Points on a hilly landscape, in no order, each with its height.
From any point a ball rolls to the lowest of the 2 points nearest to it. It stops when none of these is lower. Distance is the straight distance between rows; heights are no part of it.
z_757 h=5.48: [ 85 107 170 167 155 167  83 108 143 100 186 155  84  77  93 111 174 112
  73 129 132 162 149]
z_198 h=6.37: [184 130  87 151 105  67 142 154 143 140 152 152 132 117 133 129 106 107
 124 129  71 108 125]
z_626 h=2.14: [110 192 109 123 109 149  99 150 147 123 101 175  87 100 158 155 177  98
  92 100 120 115 137]
z_61 h=3.04: [135 170 119  86 115 121 145 105 119 150  80 136 122 194 165 157 141 105
 145  93 134 107 136]
z_655 h=1.48: [109  50 110 127 157 114 133 136 175  99 169 168 125 120 136 150 128  90
 124 116  63 131 139]
z_547 h=1.81: [ 97 175 159 164 107 158 112 150  91 113 132 127  88  65  77  79 156 135
  87 164 129 126 131]
z_591 h=1.52: [108 126 127 134 169 153  96 184  92 132 133 126  77  54  77  50 126 133
  84 159 140 113 128]
z_479 h=7.24: [ 73 145 124 103 166 192  97 161 120 157 122 143  66  89  98 132  93 125
 115 140 129  99  94]
z_341 h=3.06: [193 145 131 159 113  94 130 105 141 100 109 107 114 134 120 148 157 165
 125  90 192 164  88]
z_708 h=6.60: [107 119 125 102  66 113 103  44 141 144 122 189 170 164 192 165 123 147
 118 122 115 159 173]
z_540 h=4.28: [ 95 116 112 142 151 141 104  71 142 168 179 127 178 142 140  85 117 132
 147 144 119 128 141]
z_23 h=7.47: [125 155 152 127 118 124 177 167 155  82  98 108  96 144  68 153  83 115
 122 106 161 115  80]
z_506 h=2.57: [162 123  96 122 135 128 105 203 163  83  87  98 148  86 136 116 122 129
 119 104 175 127 115]
z_736 h=2.63: [196  80 123 125 164 127 181 135 174 114 127 111 128 132 106 181  81 150
 122  83 153 134 109]
z_139 h=3.32: [124 118 102  87 173  75 121 203 115 138 114 138  92 164 168  82 145  77
 109 128 159 105 118]
z_823 h=7.10: [153 168 118 168 127 141  50 110 129 151 138 149  96 109 146 131 168 173
  96 114 182 174 112]
z_62 h=2.35: [143 130 108 135 148 121 113 185 151 113 126 147  95 103 147 137 148 103
  94 102 137 114 114]
z_759 h=5.92: [164 112 140 127 141 105 174 120 152 149 139  91 165 110  84  78  71 135
 132 157 138 127 132]
z_415 h=3.40: [147 131  92 110 109 128  89 142  68 127  80 127 168 165 167 166 139 173
 153 125  82  97 159]
z_220 h=6.00: [142 101 148 137 149 148 158 164 128 110 114 101 151  79  74  96  96 159
 103 155 129 111 148]
z_287 h=1.93: [134  68 132 167 133  74 127 157 153  69 141 155 145 151 121 167 121 110
 117 112  80  93 111]
z_841 h=3.70: [ 85  46 104  79 156 128 134  83 179  94 127 122 180 141 142 128 104 108
 166 100 125 123 122]
z_898 h=6.79: [ 92 153 162 150  73 158 164  50  96 125 124 111 177 149 140 150 149 148
 181 134 143 104  99]
z_850 h=6.92: [ 65 140 128 131 107 155  73  78  57 131 121 128  99 100 114 104 168 149
 170 168  98 142 104]
z_901 h=1.24: [174 175  86 165 114  51 108 125 145 116 139 126 141 206 122  88 119 128
 138 112 160 115 121]
z_851 h=2.58: [149 184  93 111 125 132 127 135 102 133  77  94 114  99 117 115 149 142
 142 110 166 106  85]
z_35 h=1.55: [128 151 106 126 114 108 112 135 156 126 134 110 149  96 119  53 129 111
 132 156 140 157 147]
z_511 h=7.02: [120 167 127 181 105 126  60  92 111 150 197 169  72  88 131  71 193 120
 107 159 130 169 148]
z_921 h=1.61: [184 178  99 166 124  83 106 132 123 190 172 121 124 169 166  98 123 128
 124 129 173 146 119]
z_480 h=0.20: [161 141 113 145  99 119 109 116 146 117 118  99 160 166 124 171  60 159
 155  97 169 149  87]
z_97 h=1.72: [110  61 124 150 164 165 145  73 136 111 180 126 172 127 137 155 138 149
 145 103 107 139 139]
z_976 h=2.25: [149  70 120 132 183 132 175  80 158 111 169 137 122 157 109 177 124 141
 133  75 118 140 109]
z_474 h=7.29: [ 84 167 111  90 135 127 117 132 134 135  96 138  84  85  81 102 113 106
 130 136 128  83  74]
z_600 h=1.80: [140 142 140 134 142 138 162 174  95  87 102  94 158 180 116 137 133 134
 137 120 121  88 156]
z_803 h=6.85: [ 86 169 115 134  88 165 105  70  78 112 102 121 153 129 124 122 158 169
 172 140 115 113 127]
z_436 h=7.40: [121 113 124 119 166 112 147 140 130  64 127 104  68  83  78  99 192  99
 135 107 140 135  90]
z_838 h=1.02: [ 95  73 159 137 125 152 114  97 113 134 153 146 157 160 178 167 140 142
 126 141 101 163 161]
z_725 h=3.52: [124 136 113 104 174  80 141 135 119 169 161 117  87 161 156  70 170  62
 138 128 158 127 109]
z_278 h=5.56: [ 91 124 158 143 119 143  87 136 173 109 168 165  71  70  96 141 123 113
  84 142 131 190 117]
z_450 h=6.53: [110 102 149 134  80 104 104  75 160 140 149 162 179 179 153 157  69 133
 119 133 126 142 140]
z_164 h=7.34: [104 114 109  97 140 119 142  81 144  93 107 117 103  68  64 105 138 126
 152 115 125 126  75]
z_330 h=3.25: [133 155  98 104  91  91  92 102  92 165  84 137 149 182 187 158 130 130
 170 124 114  89 110]
z_904 h=3.03: [100  79 121  88 173 141 106 168 115 155 103 120 124 146 151 143 102 119
 152 136 116  98  97]
z_790 h=1.14: [ 96 121 131 149 153 124  78 144 142 129 140 132 135  78  97  47 112 132
  97 167 142 120 131]
z_372 h=0.85: [155 115 161 136 103 162 136 143 113 170 119 106 201 140 181 191  83 164
 122 139 130 128 154]
z_950 h=1.99: [154 119 114 149 170 116 110 112 110 170 166  88 131 138 139  81 145 144
 144 131 174 142 103]
z_733 h=0.79: [169 173 104 168  77  96  88  99 146 100 133 121 163 196 148 141 117 165
 141 104 176 166 134]
z_621 h=2.96: [118 107 146  98 134 182 118 134  81 128  79 122 123  84 134 133 165 170
 110 140 105 155 178]
z_317 h=0.84: [ 94  74 116 102 185 115 118 124 157 120 175 151  69 124 103 103 141  79
 131 130  98 147 130]
z_589 h=6.32: [159  95 139 156 129  91 164 148  93 149 171 129 103 130 133 132 140 110
 139 154  69 130 115]
z_824 h=2.87: [217 108 129 134 149 111 148 137 129 150 112 100 124 133 145 169 118 174
 118  92 184 157  99]
z_833 h=2.00: [148 114  92  93 165 175 167 136 177 162 167 120 103  95 151 176 106  85
 162  90 121 142 108]
z_631 h=0.94: [153 123 144 119 114 141 111 157  90 165 115 104 152 129 157 130 104 169
 125 167 132 167 156]
z_43 h=6.07: [144 102 130 111 159 167 168 179 121 145 100 105 175  74 136 116 118 125
 125 136 104  72 157]
z_845 h=7.06: [136 194 130 184  95 116  68 121 104 123 156 137  88 124 137  76 197 144
 118 149 183 174 127]
z_932 h=5.78: [160 162 146 169 107  96 144  79 150 169 189 124  95 118 116 127 132 118
 137 135 161 160  75]
z_345 h=4.55: [ 97 106 134 124 192 179 134 120  67 140 138  76 117 156  87  84 126 148
 162 146 125 129 137]
z_129 h=7.43: [124 127 131 130 150 124 159 197 162  70 131  94  84  96  83 110 129  90
 129 119 173 130  75]
z_170 h=1.43: [153 150  99 137 131 147 164 167 142  91 122 123 145 141  78 145  83 142
 123 108  98 102 156]
z_125 h=5.84: [168 156 141 151 114  96 182 114 116 167 168  88 112 135  89  87 106 129
 158 162 145 164 101]
z_865 h=3.37: [ 99  48 113  79 159 131 122 119 125 129 110 106 172 120 174 134 138 110
 182 132 101 130 123]
z_364 h=6.14: [131  93 124  81 134 148 173 142 145 119  84 140 163  87 159 163 134 106
 123 106  91  81 161]
z_17 h=6.67: [143 132 146 107  49 125 139  61 150 144  98 147 168 114 179 168 110 151
 116 113 155 163 150]
z_895 h=4.77: [ 94 112 146 140 161 175 141  44  74 141 171 110 107 160  73 117 137 172
 159 133 117 149 125]
z_807 h=1.92: [ 97 150 136  90 106 111  96 134 185 131 119 114 140 142 134  74  99  91
 124 152 173 190 148]
z_680 h=0.61: [148 172  80 135 126 136 113 104 133 150 103 125 202 118 140 103 109 151
 131 110 134  56 151]
z_785 h=5.39: [107 107 171 158 124 135 136 129 147  85 169 148 105  73 132 111 209  84
  95 140 109 167 172]
z_693 h=1.39: [147 106 135 104 102  86  97 141 108 142  76 102 184 109 158  89 124 148
 138 168 137 131 144]
z_473 h=1.06: [179 137  90 144 124  95 132 100 176 102 100 124 195 129 126 122 107 138
 121  76 152  67 130]
z_241 h=3.14: [124 152 105  98 124  80 152 197  82 108  92 120  83 173 125  99 150  87
 135 134 113 104 118]
z_39 h=6.73: [135 144 185 133  50 134 153  73 106 134 100 109 187 150 161 148 131 164
 147 153 163 145 153]
z_460 h=6.20: [163  91 132 114 102 118 182  95 131 134 100 154 145  75 159 197 140 127
 124 101  82  88 119]
z_804 h=1.71: [126 133 139 128  87 101 110 150  87 102  77 112 132  94 121 100 154 146
 131 164 116 134 127]
z_324 h=5.64: [126 136 132 141 102 131 120 114 174 108 152 143 113  85  75 130  80 143
 116 133 130 183 107]
z_309 h=2.75: [146 155 129  85 145  83 167 126 139 139  88 119  83 194 113 121 124 113
 128  96 174 126 112]
z_73 h=4.05: [ 92 139 115 121 195 147 114  70 138 178 191 137 119 163 133  80 161 100
 134 120 142 124 149]
z_594 h=2.70: [102  51 175 142 153 128  88 190 114 128 113 138 147 131 168 170 110 130
 108 158 117  98 105]
z_316 h=3.21: [103 151 107  97 113 158 106 165  78 130  79 138 135 120 144 134 144 138
 130 146  67 104 175]
z_692 h=1.50: [102  95  97  94 183 137 137 114 179 125 153 140  84 118 108 145 116  92
 151  93 119 113  84]
z_729 h=6.26: [175 109 125 161 116 105 176  86 113 147 158 125 134 102 143 165 163 118
 160 111  90 105  92]
z_19 h=4.03: [ 80  69 119  87 167 159 144 106 173  93 143 147 144 176  99 145  75 133
 138 108 106 151 159]
z_875 h=1.97: [142 180 142 138 100 111 140 168  78 125 105 119  78 124  89  87 142 144
 102 160 141 145 132]
z_280 h=2.62: [143 113  97  90 125 127 120 220 163  71  96 107 136 145 138 156  88 109
 138 111 128 143 150]
z_437 h=3.77: [ 93 134 128  91 203 149 153 138 136 164 188 102  87 166 113  66 133  68
 145 133 150 140 140]
z_857 h=1.04: [164 180 103 119 119 150 132 154 140 151  96 139 161 136 127 129  87 158
  96 115 128 100 182]
z_52 h=4.31: [ 87  94 132 116 188 193 136 148 128 104 139 111 111 159  80 130  96 140
 145 130 111 132 141]
z_123 h=1.90: [ 82 192 146 172  99 148  96 123 116 122 139 188 100 157 158 168 184 112
 105 115 121 100 132]
z_597 h=2.23: [145  98 157 139 112  73 139 197 119  99 101 146 122 179 155 194 113  93
 105 119  92  80 109]
z_945 h=2.44: [146 152 172 122  92  81 173 130 123 105  96  99 134 215 118 135 119 130
 135 126 169 144 141]
z_667 h=2.34: [138 110  97  87 164 175 153 196 187 117 129 131 101 130 148 166  96  95
 136  94 139 150 153]
z_949 h=2.79: [138 140 106 109 118 148 161 138 108 131  91  97 131  89 137 166 137 110
 172 101 111  80  78]
z_58 h=5.21: [109 133 162 141  99 171 168 134 122 107 128 138 124  78 101 152 137 122
 110 143  78 134 154]
z_749 h=7.19: [101 171 128 126 145 166  77 107 131 189 133 176  87 120 119 158 105 146
  92 123 139 106  95]
z_47 h=2.32: [ 92 127 139  69 135 154  95 121 175 147  99 141 155 112 155  99 116 126
  99 140 158 163 184]
z_245 h=6.46: [146 151 135 137  62  67 106 116 158 169 148 167 146 156 146 124  58 115
 119 165 101 149 147]
z_70 h=0.75: [162 130 111 157 105  87 111 129 168  63 108 110 177 144  94 130  82 144
 131 101 166 123 110]
z_777 h=5.09: [105 100 153 134 106 164 166  95  98  89 131 129 150 125  72 156 101 186
 120 142  86 146 154]
z_772 h=6.42: [165 159 138 164  74  56 120 137 149 150 150 188 120 139 150 123 128 114
  87 153  93 122 158]
z_228 h=6.97: [100 153 106 135 106 158  92  69  86 146 160 153  87  75 118  93 187 123
 146 153  83 149 154]
z_191 h=2.97: [149 154 100 107 107  98 174 166  92 113  84  91 144 127 155 124 157  84
 169 124 102  73 120]
z_28 h=2.13: [157 122 169 141 132 100 182 117  89 124 101 103 152 170 104 118 139 157
 125 140 142 101 140]
z_571 h=2.33: [141 145 137 147 152 140 115 140  67 142 103  86 126 139 140 109 174 169
 131 130 187 121 106]
z_177 h=5.30: [109 112 161 131 153 141 168 149 146 113 153 157 119 105 117 114 153  92
  85 139  92 115 179]
z_388 h=5.71: [153 167 126 151  69 101 155  88 169 117 149 138 130 129 107 141  96 127
 134 118 130 164 119]
z_606 h=2.65: [ 85 134 132  75 141 181  89 144 119 171 109 139 111  89 167 114 149 119
 110 149 119 163 174]
z_272 h=0.30: [146 115 139 171 102 131 116 115  99 147 146 123 198 154 195 157 147 154
 145 143 111 117 150]
z_795 h=4.95: [117 106 155 137 126 134 196  54 105 129 158 124 130 134  63 121 115 158
 148 149  89 130 128]
z_378 h=2.45: [116  88 174 130 150 118 140 228 117 124 107 140 102 141 147 171 106 101
  95 142 128  74  91]
z_965 h=7.14: [122 158 136 177 144 176  69  95 105 182 182 161  89 105 127 148 149 162
  96 130 133 141 112]
z_161 h=1.57: [ 72 133 163 143  94 151 110 126 122 123 133 163 138 174 187 190 153 105
 123 132 105 127 137]

Where does a ball stop that starts at each point below?
z_437 => z_480
z_17 => z_317
z_330 => z_680
z_479 => z_317
z_125 => z_317
z_777 => z_317
z_415 => z_790

Call two points neighbours if one is among the 2 nearest of the other. Go from one point of each pair to the other, from neighbour to neighbour, staying as low as possible. Name the highest point that can't be avoided.
z_272 / z_790 => z_875
z_317 / z_790 => z_280
z_680 / z_480 => z_473
